Points on a hilly landscape, in no order, each with its height.
From any point a climber takes the steepest step (rise divided by distance) to one of its 2 nearest points. It stops when none of these is higher. Distance is the straight distance between rows; heights are no part of it.
pomi: [-16   3  18 -25 -15  58 -63 -14  13   7  40  29  26 -31  21 -21  -3  -1
 -27 -21  28]  h=5.21
Muge: [-34  10  13   1  12 -16  13  68   1   1  -9 -32 -60  58 -44 -49   3 -14
  -3   1  39]  h=5.72
ton: [ -8   8 -21 -50  -6 -19  -3 -34 -13 -36  -2 -22 -16  20  24  34 -35 -28
  23  19  36]  h=2.12
Popef: [ 20   7 -38 -18   9 -17  13  18 -20   4 -23 -49 -41  31 -13 -31  30 -24
 -22   3  71]  h=2.20
Neto: [-34  14 -42  39 -45 -55  -2  26   8  -7  -2  -5 -61  22  28  -8  -5 -21
 -56 -13  57]  h=2.40
mesos: [ 47 -58 -33  41  35   0  33 -22  18 -34  -7  -8  19  12  -7 -18   1 -20
 -42 -15 -22]  h=4.87
ker: [-13  -5  -2  28  -9  44  -8 -46   6 -21 -16  -1  53 -44 -21  53  -7   2
  28  -1 -16]  h=3.47
Pok: [  9  18 -37  16   5  25  50 -42  20  29  63  21  -4 -27  26  16   9 -16
  16  17 -68]  h=2.27
Senis: [ 28   4 -11 -21  48 -22  62 -51   8  15  -7 -21  -5 -20  14  48 -33  18
  47  10 -37]  h=2.47
Sezas: [ 25  -3  36 -77 -41 -24 -13  29   4  15 -16  19  -9  31   2 -20   1 -17
 -32   6  18]  h=4.93
ler: [  2  -7 -30  35  12 -16  18  20  10  13 -15  18   6 -21  14 -22 -64  69
 -64 -40 -32]  h=4.85
Devas: [-19 -23 -38  19 -16 -11 -29  19  28  11   0   1  15  -2  30  -8 -41 -15
 -33 -29  23]  h=3.95
num: [ -1  -5  29 -40  28  17  43  -5   0 -39   2 -70 -36  30 -18   0  29 -80
  76  51  -5]  h=4.58
Kivef: [  0 -20  19   7  34 -37 -48 -30  29   6  20  15 -15   5 -23 -29 -15  45
   5  -8 -22]  h=5.51
moz: [ 15  13 -20 -27  13  22  -5 -46 -36 -44  18 -35  13  -9  13  55 -40   2
  17   8  11]  h=2.03
zusi: [-11 -51  -5 -41 -17  -1  32  -5  21 -58  15 -13 -12   6  13 -12  -4 -57
  37  11  -7]  h=1.89
Buzu: [-13 -45   5   0   5  27  26  -1  11 -43  -8  -1  29   9  11   5   6 -82
  19   9  21]  h=1.72
Reb: [  4 -32 -11 -30 -21 -65 -19  -8  17  14 -59 -26 -11  24   7  23  17  19
  15  -5  19]  h=4.18
zama: [ 19   0   6   3 -18  31  16  15  17  45  27   8  18  -4  -7  20  37 -28
   5  17 -49]  h=2.75
viled: [ 23  24   8  21  11  56  41 -35 -26 -21  24  11  45 -56  -8  18   0   6
 -12  12 -38]  h=3.02
Bikuz: [-20  -1  61  -7 -13 -50 -38  31   5 -38 -15  14 -49 -14 -17 -53 -32  46
 -50 -29  20]  h=4.63
seku: [ -8   9  23  45  17 -29 -73  -1  -2   6 -25  -8  50  11  -3 -33 -20  50
 -49   1  13]  h=4.30
Maris: [-30 -37 -29  29  -7  19  -8  25  10 -13 -10  -9 -11 -11  29  22  13  -3
 -20 -35  17]  h=3.77
gune: [  5  38  15  24  23  34 -12  12 -10  48  33   0  50  23 -44  17 -36 -22
   4  20 -39]  h=3.88
suzir: [  6   2  12   6  16  43  48   3   4 -38  23   8 -12 -16 -22   0  32  34
  60   5  -2]  h=0.86
famo: [ 20 -34  -3 -22  25 -55  -1  -7  25  46 -45 -11 -20  29  11 -12 -15  25
 -14 -14   2]  h=4.38
bamus: [ 18   7  15 -21  41 -58   8 -25 -48  42 -67 -16 -48  38  -4  16  37 -12
   1  29   2]  h=3.99
suman: [ 10  33 -11   8   0  32  52  20 -16 -33  49   1  -3   9 -11 -10   0 -77
  22  34 -42]  h=4.08
Kuri: [  5  13  47 -51  -5  -3  19 -18 -41 -24   8  -1 -29  -3  21   4  26 -40
  25  43   8]  h=2.19
nuko: [-16 -14  -5   6   7   8  -9  27   7  16   2  -4  13  45 -21  16  33 -63
  41  17  12]  h=1.43
dem: [ 11  12  19 -45  42  22  39  -7   1 -38  23 -74 -28 -13  -4  40  17 -54
  70  18 -38]  h=4.81
kun: [ -1 -32 -16  43   6  19   7 -15  27  -6  16  27  11 -46  -8 -19  24  53
  23 -32 -43]  h=4.72
rusi: [  4  -5  14  21 -17   4   7  18  -2 -37 -50   3  33 -24   4  21 -16   7
 -51 -31  59]  h=3.78
vir: [ 14 -12  -1 -14 -54 -33 -22 -26   6 -16  -3  14 -60 -21 -20  -1  51  -7
 -10  -1  43]  h=3.69
Votuv: [  6  17 -17  11 -22  38  48 -16   4   8  46  19  17 -21  42   3  52 -18
  15  19 -19]  h=2.50
vate: [-36  28  40   9  -2  18   1   5  -9  -1  35  48  26  -8 -31 -18 -68  44
  11  18 -32]  h=6.52
Vor: [  0   6  -1   8   2 -17 -23 -12  -7 -22  18  19  -4   4   4  -9 -14 -32
   3  -5  45]  h=1.45
kem: [-56   2  39   3 -18  28 -11  15  19 -19  15 -15 -21  16   0  -1 -34  27
 -47  -6  18]  h=5.52
dores: [-25  39  -8 -28 -10 -36 -60  18 -30  -2   0 -17 -14  38  13  -1 -18   2
   8  11  52]  h=0.38
pak: [ 20  -2 -53  17 -17 -39  -2  40  -4   5 -10 -11 -35  20   8 -19   4 -19
 -59 -35  68]  h=2.28
rubon: [ 16 -22 -40  47  29  48  41 -15  15 -10  15  -4  37 -33 -15  -4 -43 -10
 -37 -34  -9]  h=5.69
Zof: [-51  -2  19   4   2  -3  30  65  30 -15  -2   8 -65  24 -35 -31 -15   6
  31 -20  10]  h=5.90
miro: [ 28  42  20 -18  47  12  63  19 -20  24  11  14  16  24  -5  17 -25 -56
  33  30  18]  h=4.47
Lezuz: [  5  27 -24 -16  12  22  18 -55 -20 -24  44 -24 -38  -4  42  -9  37  -6
  13  33  23]  h=4.20
Sagif: [  5  16 -16  19  35  31 -31  -3 -62   2  37  19   9 -25  54   9  11 -49
  10  -5 -31]  h=2.43
pero: [-15  22 -36   8   5  32  43 -12   5  57  46  16  19  -9  47   3 -25 -16
 -16  -6 -41]  h=2.11
loke: [-19 -19  16 -29 -34 -12  -4   8  23  -5  -8 -10 -65   9 -34 -25  -6 -19
 -44 -20  41]  h=5.13
vupe: [-19  40  12  32   5   7  25 -29  -6  22  15  47  38 -28 -42  13 -80  39
 -15   9 -36]  h=6.18
Kek: [ 15   6   3  59 -14 -56 -28 -16  20  29 -45  26  18 -29  24   7 -22  43
 -66 -34   3]  h=4.83
vosak: [-12  18  24  32 -36 -56 -13   8  15  57 -70   5   3  33  24  23  28  41
 -34   9  20]  h=3.08
Sekur: [-13 -13  -6 -26  -1  31  14   6  42  16  -4  -5  30   9  -2  23  -6 -65
  49   5  29]  h=1.56
Fuv: [  3  14   7 -21 -19 -45 -41  44  31  47 -11 -19 -56  30 -47 -39  42  38
  13 -21  30]  h=3.05
gov: [ -9 -40  18 -44  -5 -25 -16 -28 -12 -40   2   9 -43  -9  26  -9   6 -24
  46  13   8]  h=2.06
vev: [ -1 -26  43  18 -39   1 -47  49  21   0 -12  11   8   8 -10 -35  39 -35
 -62 -16  -4]  h=3.37
Fim: [  2  43 -38  13  -2  55 -12 -32 -28  -3  49 -17 -11 -19  27  24  31  28
   7   5   4]  h=4.05
bab: [-29 -25  27 -37  52  35  29  14 -22 -35  18 -38 -41 -13  15  15 -17 -46
  48   0 -18]  h=5.08
vukun: [-53 -14 -23  45 -71 -24 -17  31  19 -19  -2 -12 -36  23  -4  -2   8   1
 -45 -13  24]  h=2.53
Tapok: [ 14 -13  14   8 -14  17 -38  43  -9 -38  14  14  12  13 -21 -46  28 -45
 -56  -1  22]  h=3.56
fosi: [ 36  16   0  22  16  28  13  23 -17  -5  26  52  20 -15  32 -31  59 -17
  12  18 -12]  h=2.31
Moke: [-33 -31 -25  40  18  44  -3 -18  -2  -9  24 -26  42  14  30   0 -30 -43
 -34   9 -35]  h=1.75
vesek: [  6  31  32 -33  14   7  -7  22 -28   0 -32 -24 -18 -10 -32  43  -2  25
   8 -11  68]  h=0.47
Dimis: [-13  -6 -38 -29 -16  10 -35 -22  34  25   0 -28  64   6  14  16 -50  43
   4 -17  -9]  h=6.62
fozo: [-16   0 -35   9  23  50  22 -34  -4  41  27   1  59 -29  32  13 -50 -38
 -31  -1 -45]  h=1.94
sofev: [-41   4  48 -58 -11  19 -18  51  -5  -3  -7   4   6  26  38 -25  16  38
   3  10  10]  h=6.02
mibuz: [ 13  -8 -22 -27   6   4   3 -69 -14  -2  -2 -14  60  -9  77  18 -22  -2
 -11  33 -35]  h=5.20
zugeg: [ 20  14   5  29   0 -16  35 -19 -14  18 -14  44  33   1 -38  32 -59  -1
 -38  11 -60]  h=5.70
nel: [ 25  51 -16 -25  15   9  80  25  -7   1  40 -10   2   7  20   8   5 -72
  49  20 -24]  h=4.27
dasa: [-34  14  77  -8 -44 -73  -6  10  -4   7 -63  16 -48  -6  25 -21 -11 -15
 -30   4  82]  h=1.66
gep: [ 12 -25  15  14 -17 -40 -21   3 -18 -35 -54   0  17  23  12 -17  43  -6
   2  28  -6]  h=4.52
Difi: [-32  -1   0  42 -12 -15 -61  19  12   4 -15 -19  25   5  -4  -9 -28  16
 -44 -27  42]  h=4.12
musu: [-13 -21   1  65 -16 -39 -40 -18  -1 -24 -50  12  27  21   9  -4  43  23
 -30  16  -5]  h=4.82
ladi: [ 24  20   3 -51 -57 -45  -2 -33 -10  -5 -24   5 -34   6 -31  -2  46   1
  15  31  37]  h=3.85
bitum: [ 17  31 -20  21  -5  54  27 -32 -34  17  24  33  38 -97 -12  14 -36  32
  -4 -29 -48]  h=3.20
Kozo: [  9 -38 -15  23  -3   1  12 -46  54  18   2  -7  39  10 -11 -19 -20  18
 -22  -2 -33]  h=5.83
mim: [ -5  46  -9 -40  -6  80  -7  -3   9  20  73 -14  27 -27  -5  20 -11 -13
  19   8   4]  h=3.53
timok: [-37   4 -32   6  -1   2 -13 -11 -22  -1   6 -51 -55  26  33  15  46  11
   0  12   8]  h=3.48
Dit: [  1  15  12  36 -37 -61 -17   6  31   8 -44  10 -19  24 -44   7  -2  28
 -34 -14  59]  h=1.90
takor: [-13  23 -37  31   1  30  14 -25 -31 -21   9 -23  -9 -31  31  51  35  30
  40   4 -30]  h=3.90
kenud: [  0 -38  14  38 -17 -20  -7  67  11  -1 -38  26   7  21 -26  -6  -2 -41
 -50 -23 -14]  h=3.11
roga: [ 12  -9  28 -13 -42 -54  -2  20 -29 -32 -50  15 -15   5  14 -34  28  27
 -48  14  19]  h=4.24
Zev: [ 40  16  16 -42  34   5  43 -16 -23   4  -2   7  35   5  38   7 -13 -48
  26  16  -5]  h=4.69
Zuli: [ 35  -4  15  15  32  59  24 -71   4 -20  -3 -10  53 -35   1  47  15  -7
   5  10   1]  h=3.25
zopu: [ -5  -9  12   3   7   7 -16 -21  15 -11  21 -11 -49  -8 -25 -14  15  58
  11 -14  10]  h=5.25
gez: [-18 -11  37  -5 -62  18  26  14  34 -27 -10  14 -12  25 -48 -24  45  20
  10  27  -1]  h=3.89
bobar: [ 27  16  -8   9 -10  15 -18  23 -50 -48  16 -25  -3  14 -18  -6  26 -39
 -42  24  -7]  h=3.74
pebo: [-22  -5   0  19  37 -11  -8  41 -34  15 -17 -36 -42  53 -36  11  35 -64
  31  13  14]  h=1.31
gal: [  4 -19 -13  -3   0  31 -23  -4  -9 -18  36   7  29 -10   6  -2 -32 -55
  -6 -14 -11]  h=1.58
dezu: [ 36  14  17  10  10 -13  36 -27   5  24   7  47  33   8 -11  -8 -16   8
  -9  19 -44]  h=5.24
gipun: [-10  -2  12  22 -21  34 -54 -35  13  37  33  22  60 -14 -49  29  15 -34
   3   2 -23]  h=4.53
nodib: [-11  -2  47   3 -28 -69 -66  36   3 -24  -5  10 -61   0 -44 -31 -39  -8
 -41 -23  25]  h=4.78
gise: [-29   7   3   2 -13 -30 -43  -5   3  29 -14 -15 -43  19  24  17  29  52
  21  13  19]  h=3.35
vipav: [ 33  -7  20 -42  19 -44  10   1  -8  64 -63 -39 -22  39  14   6  28  18
 -25   8   9]  h=4.19
kobu: [ 21  39   0  -4  25   4  22   0 -53 -15  22   3  13   0  43 -18 -14  38
 -53  21 -38]  h=2.54
zita: [ -8  27  -7 -40  11 -22 -28  12 -37  17 -21 -32 -47  26  -9  35 -25  19
  -5  -8  61]  h=0.43
bonef: [ -2  19 -14  19 -13 -13  19  19 -30  25 -16  14 -23   9  49   8  49   6
  -2  13   4]  h=2.71
kiza: [-66   2  13  21   7 -23  -6  46  22  -2  13  27 -32   2  -9 -34 -53  31
  24 -24  13]  h=6.10
Voli: [-15  29 -19  20  15  39  59  25   2 -23  -2  -2  22  12  15 -13   9  47
  38   8   8]  h=0.77
rigek: [ 16 -45   5 -11  13   5  -5   0  25  23 -11 -31 -36  12  -1 -15  52   4
 -23 -18  -3]  h=5.82
Lesev: [ -7   7  23  42   8  -4 -30 -26  15 -11  -2  48  25  -8 -26  21 -25 -18
  24  -1  37]  h=1.34
dabe: [ 13 -26  31 -17 -38 -40 -25 -16  31   7 -46  -3 -45 -15 -22 -30  73  18
  -8  -4  16]  h=3.52
zal: [ 12   1   9 -24  -6 -35 -29   8   4  17 -24 -31 -91  -6 -67 -31  63   4
  -3 -31  54]  h=2.95
redom: [  0  25  44 -25  24 -13   7   4 -72 -11 -12   0 -37  16   1 -18  14 -17
   4  37  28]  h=2.30
Mufir: [  3  32 -32  -4 -18  37  15 -23 -15 -14  27   1  12 -30 -11  45 -47  21
   0 -13  12]  h=1.95
bama: [-73 -11  54 -19 -10  28 -26  26  -9 -27   4   0   6   9  35 -15 -39  15
 -15   7 -18]  h=5.75
Zuku: [-45  41  19 -12  -3   6   6  19   9 -16  28  51 -15  -2 -12  -8 -57  45
  30   1   9]  h=6.30
ruso: [ 17  56  12 -21   7  41  27 -19 -11  46  60  12  27   3 -20  32 -31 -27
   3  23 -10]  h=3.68
roreg: [-43 -30  30  65 -67 -36 -19  36  22 -47 -20   8 -32   3 -33  -7 -34   9
 -57 -25   5]  h=2.68
megat: [ 22  35 -26  15  16   1 -32  20 -64   8  15  22 -18 -13  39  29  26 -20
  -9   1   3]  h=2.55
goko: [ 40 -47 -15   2  43 -12  31 -30  13 -14   2   1 -11  -7  -8  -7 -32 -32
  -4 -11 -16]  h=4.51
turi: [  1  19 -16  -3  45  44   6  -1   3   5  36 -10  49 -21  -3  -8 -20  -8
  64  -3 -28]  h=3.27
nuru: [ 20 -15  -4 -23   6 -65   8  47 -32 -22 -31  21  -9  24 -14   9 -25 -53
  20  -1  -9]  h=5.37
ropiv: [ 31 -22  -1 -45  -2  52 -33  -9  16   8   9  -4  37 -22  31 -12  17   3
 -18 -27  11]  h=5.45
relav: [ -8  18  -8 -27 -40  22  13  -5  14 -19  37 -32 -13  28 -38  27  25   2
  30  25  12]  h=4.17
muv: [-17  -6 -51  50  38  72   8  -7  12  10  26 -27  46 -34  -8  -5 -22  20
   2 -26  -9]  h=5.40
Vomu: [ -3  13  22   3 -37 -57 -57  43  10  39  -6  14 -15  20  18 -37  20  -2
 -36  -5  19]  h=0.25
Rela: [ 26  15   1 -25  47   4  17 -14  11  25  16 -13 -50   5 -32  21   7 -19
  23   0  40]  h=2.74
punof: [  0 -62  11 -24   4 -13  -5   1  28  14 -41  24  43   8  15   5  10 -13
  41  -2 -30]  h=6.20
vude: [ 32  12 -12   7  24 -64 -13   9  -3  33 -31 -13 -33  40 -37 -33  15  -7
 -35  -2  49]  h=2.10
dofa: [  8   7 -40  -2 -25 -17  41 -18  -1 -26   1 -25 -23  10  20  49  -6 -16
  22  23  -3]  h=2.22
Lufa: [ -6 -30 -16  43   3 -51 -14 -43  16   1 -42   5   2  18  39 -17  14  30
 -10  -5  17]  h=5.14
sebud: [ -6  12 -51  10   8  33   0 -38 -40  29   7  11  87 -99   0   7 -50  15
  20 -36 -50]  h=3.39
simu: [ 37 -31 -21  50  31  33  54   8  16 -17  -1   0  27 -22 -24  -8   6  -7
 -14 -15 -55]  h=5.30
mupil: [  6  35 -27  -9   8  66  14  -8   8   7  58   5  28 -44   8   8   8  -6
  73   0  10]  h=3.40
Lerit: [-10 -18 -17 -26  24  14 -17 -23  22   4   0 -46  19  25  18  21 -15  19
  20   8  -4]  h=6.91
zad: [ 30  34  -3   1  15  10   2   9 -49 -19  12  49  56 -28  28 -39 -27  27
 -30   9 -51]  h=2.69
Giguz: [ -2  17  47 -32   0 -44 -18  32   6  50 -48 -13 -52  12 -15 -23  39  47
  -6 -14  34]  h=3.12
gibok: [ -9  -6 -62  21 -14  28  31  -8 -22  14  15  30  75 -72  14  -9 -69 -11
  15 -25 -91]  h=3.63
zar: [ 31  28 -40  -7  -5  38  19 -67  16  15  29  19  54 -19   6   6  -5   4
   3   9   4]  h=4.59
Pibed: [-20  26 -46  -3  10  24  28  10  15   3  -6 -22  30   9 -10  21 -41  78
  37  -4 -33]  h=0.64
viz: [-19  29 -48  22  -3   9  38   7  16  12  14  31  42   4   3  -6 -27  50
  44  -4 -16]  h=0.70
kese: [ 28  -6 -41 -40  15 -24  56  -8  -1 -23 -11 -39 -30   1  22  37  -9  11
  23   3 -35]  h=2.33
ruteb: [-47   7  31  23 -32  18  24  35  -6   5 -15  10 -15  14 -10  45  18  10
  16  19  -5]  h=3.46
saf: [  6 -17  17  -3 -18   0  14 -28 -14 -39  -3   1 -40 -38 -29  64  12 -31
  46 -11   4]  h=1.08
Lon: [ -4 -30  58  -8 -38  -9 -55   1  31  -1 -13   7 -24 -16 -11 -20  58  48
  -6 -18 -15]  h=3.34
Sisi: [ -7  29  51  15 -33 -58  -2 -19  -1   3 -33  27 -42  15 -18  -5  -8  -4
 -46   7  66]  h=1.79
fika: [-27  28  33  15 -19 -62 -47   8   6  57 -65 -15 -43  13  14   0  25  62
 -11  -3  45]  h=3.24
zete: [ 25   2 -20  36  38 -17  50 -46  -1  10   4  28   0  13   3 -10  -8 -13
 -23  15 -17]  h=4.84
memav: [-23  -6  37   3 -21   8 -39  25 -33 -22 -16  16  19 -41  31   2 -15  49
 -30 -12 -53]  h=3.00
pulup: [ 11 -50 -16  -9   2 -11  18  15  53  17 -22 -15  54  44  -9   1  11 -25
  31  -5 -14]  h=6.70
fep: [-34 -17  30 -14  46  36  10   6   0 -14 -10 -32  -5  21  22  -7  17  24
  33   8   3]  h=6.59
pizaf: [ 15  20 -12   3 -25  20  21  28 -23 -31  65  -4 -21  20 -10 -28  13 -45
 -30  35 -23]  h=3.87
Fid: [ -5  -4  -4 -68   8 -23   8   0  -8 -24 -13 -66 -16  40 -20   8  14 -60
  72  43  -5]  h=4.41
kase: [-26 -23  44  10 -25  -5 -63  11  26   9  -9  16  -4 -36  29 -24  12  66
 -16 -29 -30]  h=3.17
tudis: [ 10 -11   6  22  -5   5   6 -28  32   0   0  22 -15 -19   2 -29  55  65
   8  -5  -6]  h=5.02
bon: [ 36 -20 -28  17  25 -39  11  32 -37  -4 -31  18  -4   2  30 -18  -9 -22
 -35 -35  12]  h=5.36
bif: [-18 -20  -9 -19 -48 -46 -52  37  12 -18  -9   7 -45  16 -42   6 -15 -20
  -3 -28  32]  h=4.96
pef: [  7 -54  -4  -7  -2  -5  -6 -17  40   8 -18 -30  -2  30  -8 -12  55 -27
  15  26 -15]  h=6.19
Dod: [-19 -17   1  67 -51 -26 -12  40  17 -20 -12  35  18  12 -31  -1 -39 -24
 -58 -16 -12]  h=2.87
tasu: [ 35 -11  -3 -13  45  -9   0 -56  -7   5  -6  -5  61  -4  57 -15  25  14
  28  32 -24]  h=5.50
leve: [ 21 -33 -30   0 -15 -30 -27 -53  34   4   0   2   9  21  15  -3 -17  39
 -37   2  -6]  h=5.47
bef: [  4  13  -2   2  13  22  -7  54   2   9  31  29  40   0 -10 -21  -2   3
  51   0 -14]  h=3.13
gide: [ 32  15   4 -19   5  -6  28  45  23  40  20  38  13  20 -20 -19  28 -10
  25  11 -23]  h=2.98
vek: [-23 -10 -33  45  14  14 -37  -5 -18 -17   0 -38 -10  11   1  16  26   9
   6  -2  22]  h=3.62
Tives: [  7  -6  28  16   7  31  -3 -13  17  30  -4   7  14 -17 -26  13  -1   7
 -22 -17   6]  h=5.46
Levos: [ -9  24 -21  -8  13   6  18  52 -18  17  -2 -11  -1  15   3  45 -25  34
  17 -12 -16]  h=0.58
buv: [-52   6  59  -2 -39  -4 -10   9  31  10  -8  -8 -44  -7 -11 -18 -14  16
 -49 -20  72]  h=5.32
Falol: [  6   2  24  -2 -12  21  37 -24  -3 -31   2   9 -35 -29 -20  33  61 -12
  60  25  12]  h=0.96
lan: [ 30  -9  -7 -51  16   5   4 -33 -22   3  -2 -12  16  -2  54  24 -22 -37
 -14  17 -28]  h=4.94
Dasov: [  7 -34  11  11  41 -38   2   3  10   5 -52  -1  -6 -13  16 -23 -36  63
 -29 -44 -15]  h=4.62
tuf: [  6 -11   9  29 -29 -24 -18  -8  14  26 -21  50  26 -34  -6  14 -27  19
 -25 -31   0]  h=5.10
lukid: [ 36   8   2 -31  51  -6  18 -35  19  22  -9 -29 -23   6  -7  38   7 -15
  58   9  -8]  h=2.62
Kon: [-27   9 -35  40  11  52 -10  25 -34 -16  46  30  19 -47  28  -1   2 -26
  35 -20 -16]  h=2.29
podiz: [ 16  -2   4  -5  35  14 -49 -30  14  31  19   8  24  -7  -8 -15 -17  29
  -7 -10 -23]  h=5.80
beva: [ 40  -8  -5 -33  -3 -47  -3 -33  -4  -1 -50 -24 -25   4 -17  36  46  19
  28  15   7]  h=4.03
vunov: [-28  -9 -38  12  49  56  -6   0  12 -16  47 -20 -10 -20  -3 -16 -11   2
  12 -25  13]  h=5.16
foru: [-39  -1  25 -32  -6  17  -1  63 -38   4   6 -33 -68  34  -9 -14   8 -29
   4   4  24]  h=5.56
sozod: [-41  16  61  24 -57  23  33   8  17 -21 -13  23  28  30 -10  -3   7  14
  -3  41   3]  h=3.70
mafug: [  5  -2 -33  32   6  30 -21  15 -23 -10  48  48  34 -34  28 -50  35 -17
  35 -12 -31]  h=2.18
Kes: [-19 -19 -27   1  18  24  -5 -63  41  42  18 -20  54 -10   2  -9 -61  27
 -24   0 -40]  h=6.24
mivin: [-15   1  10  17 -32  33 -63 -14  15  38  32  46  45 -51 -29   0 -20  -5
 -41 -21  -4]  h=4.92
Susog: [ 15 -41  25 -25  22  13 -19 -16  38  13  15 -19 -58 -22 -26 -33  41  36
 -39 -36  30]  h=5.48
Ber: [  7  20  -4 -43  22  15  39  47 -32   7 -29 -36 -28  12 -25  24   3  43
  20 -16  32]  h=0.52
Vaf: [-17  -4  14  17  10  46 -18 -31  24  36  46  20  51  -7 -47  18 -46 -36
  21  18 -47]  h=4.16
nidu: [-44 -16  12 -25  37  27  -7  52 -46 -18  33 -23 -60  -8   2   7 -10 -45
  28 -25   9]  h=5.34
kefek: [ 18  28  -4  22   7  -5  14 -65  28  39   7  45  53  -4  14 -21 -14  41
 -18  18   6]  h=4.86
dek: [-15   5 -16 -41  -2  16  -6  10   6 -39  12 -64  -6  46 -18  15   1 -18
  59  28  18]  h=4.29
bosi: [ -2   4  -8  -6 -35 -83  -4  22  11  30 -73 -33 -45  22 -33 -17  17  10
 -25  -5  66]  h=2.00
Vezu: [ 29  20   9 -18  24   8 -10  12   9  18   7 -26 -45   7 -61 -15  46   1
   6 -12  51]  h=2.84
lafef: [ 37   6   6 -51 -31 -29   6  12 -10  14   6   1 -23  27 -25   5  16 -63
  -1   7  -8]  h=4.89
Susof: [ 34   3  -5 -43 -29 -29  23  41 -26 -24  12  39 -17  16  -9 -11  -2 -59
  34   7  -5]  h=5.11
fod: [ 29  -4   0  21  13  -3 -20 -35  -1 -20  11   5   2 -18 -54  54 -22 -24
  15  -6   9]  h=1.21
Todo: [ 42  27 -21 -36   8  40   3 -72  15 -14  50 -26  17 -23  29  19  21 -20
  22  27   0]  h=4.37
Silig: [ 16  -6 -36  21  40 -39  36  29 -24  -3 -10  15   1  28  15   1 -52 -42
   6  -5 -24]  h=5.76
Taza: [ 13 -16  25   3 -28   4  33  14 -20 -55 -48  24   7 -22  15  -9  25  27
 -33  -4  12]  h=4.00
fino: [ 11   7  29  -8   9  10 -30  52 -56 -40   3  23  28  -6  10 -19  -5  16
 -14  15 -37]  h=2.85
salu: [-12  11   9  -2 -51  40  35 -12  49 -36  32   4 -17  10 -54  12  20  12
  19  14  38]  h=4.07
vena: [-39  31  -3  -2 -34 -66 -53  35   1  17 -19  -4 -25  46  34 -32  -7  34
 -30  12  41]  h=0.32
Tuvon: [ 30  11 -40  38  17 -21  40  32 -20 -10 -22  30  -8 -14  40 -11 -23  36
 -44 -40  10]  h=5.09
bomet: [  5 -16  52 -68  14  25  16  33   4  11 -23 -21  -1  14   2 -14   9  11
  17   8   7]  h=6.28
tup: [-17   0   8  30 -22 -30  24  11  12  31 -37   5 -21  27  25  -6  22   6
 -45  19  11]  h=2.88
divik: [ -1 -29 -41  12  19  26  -5  -2   2 -35  39   0  24 -33   7  -4 -23   0
  39  -9 -94]  h=4.14
kufi: [ 18  11 -16  38   9 -46 -54 -10 -21  25 -29  16  42   2  34  10  -2  14
 -53  -5  22]  h=4.55
bori: [ 15  18  13   0  41 -33   9  -7 -58 -22 -11   3 -15  33  33 -21  -3  31
 -16  33 -10]  h=2.42
bedov: [ 27 -29  33 -56 -14   2 -32   5  26  27 -10  -4  22  10  -4  -7  -1   2
 -56 -15   7]  h=5.15
leb: [ 19 -31 -18   8  17  32  -5 -24  27 -23  37  -6  -1 -26  -5 -11  22  20
  21  -5 -62]  h=4.42
Vavir: [ 26 -28 -16 -36  29  -2  -3 -30  20   0  -2  13  56  -5  28 -13   8   6
  65   8  -3]  h=5.77
leba: [ -9 -15 -45  27  10  27  34  24   1  -2  29  14  47 -58  22  -8 -26 -35
  53 -30 -96]  h=3.86
runul: [-27  -1 -41  54  -7  22   4 -46  -1   9  -8  -6  47 -25   7  59   7  30
  35  12 -32]  h=3.67

Where does a climber stop that starts at each point below?
Buzu: famo
relav: vate
zama: ropiv
gise: podiz
moz: fika
viled: vate
Taza: Lerit
Sisi: pulup
kenud: pulup
nodib: Lerit
Vomu: pulup

Call two points neighbours if one is among the 2 nearest of the other. Go from one point of each pair to the other, from neighbour to neighbour, staying as high as possible. Name the lowest point that can't be avoided.
vate and rubon: goko
pulup and podiz: zopu
Silig and ropiv: lafef
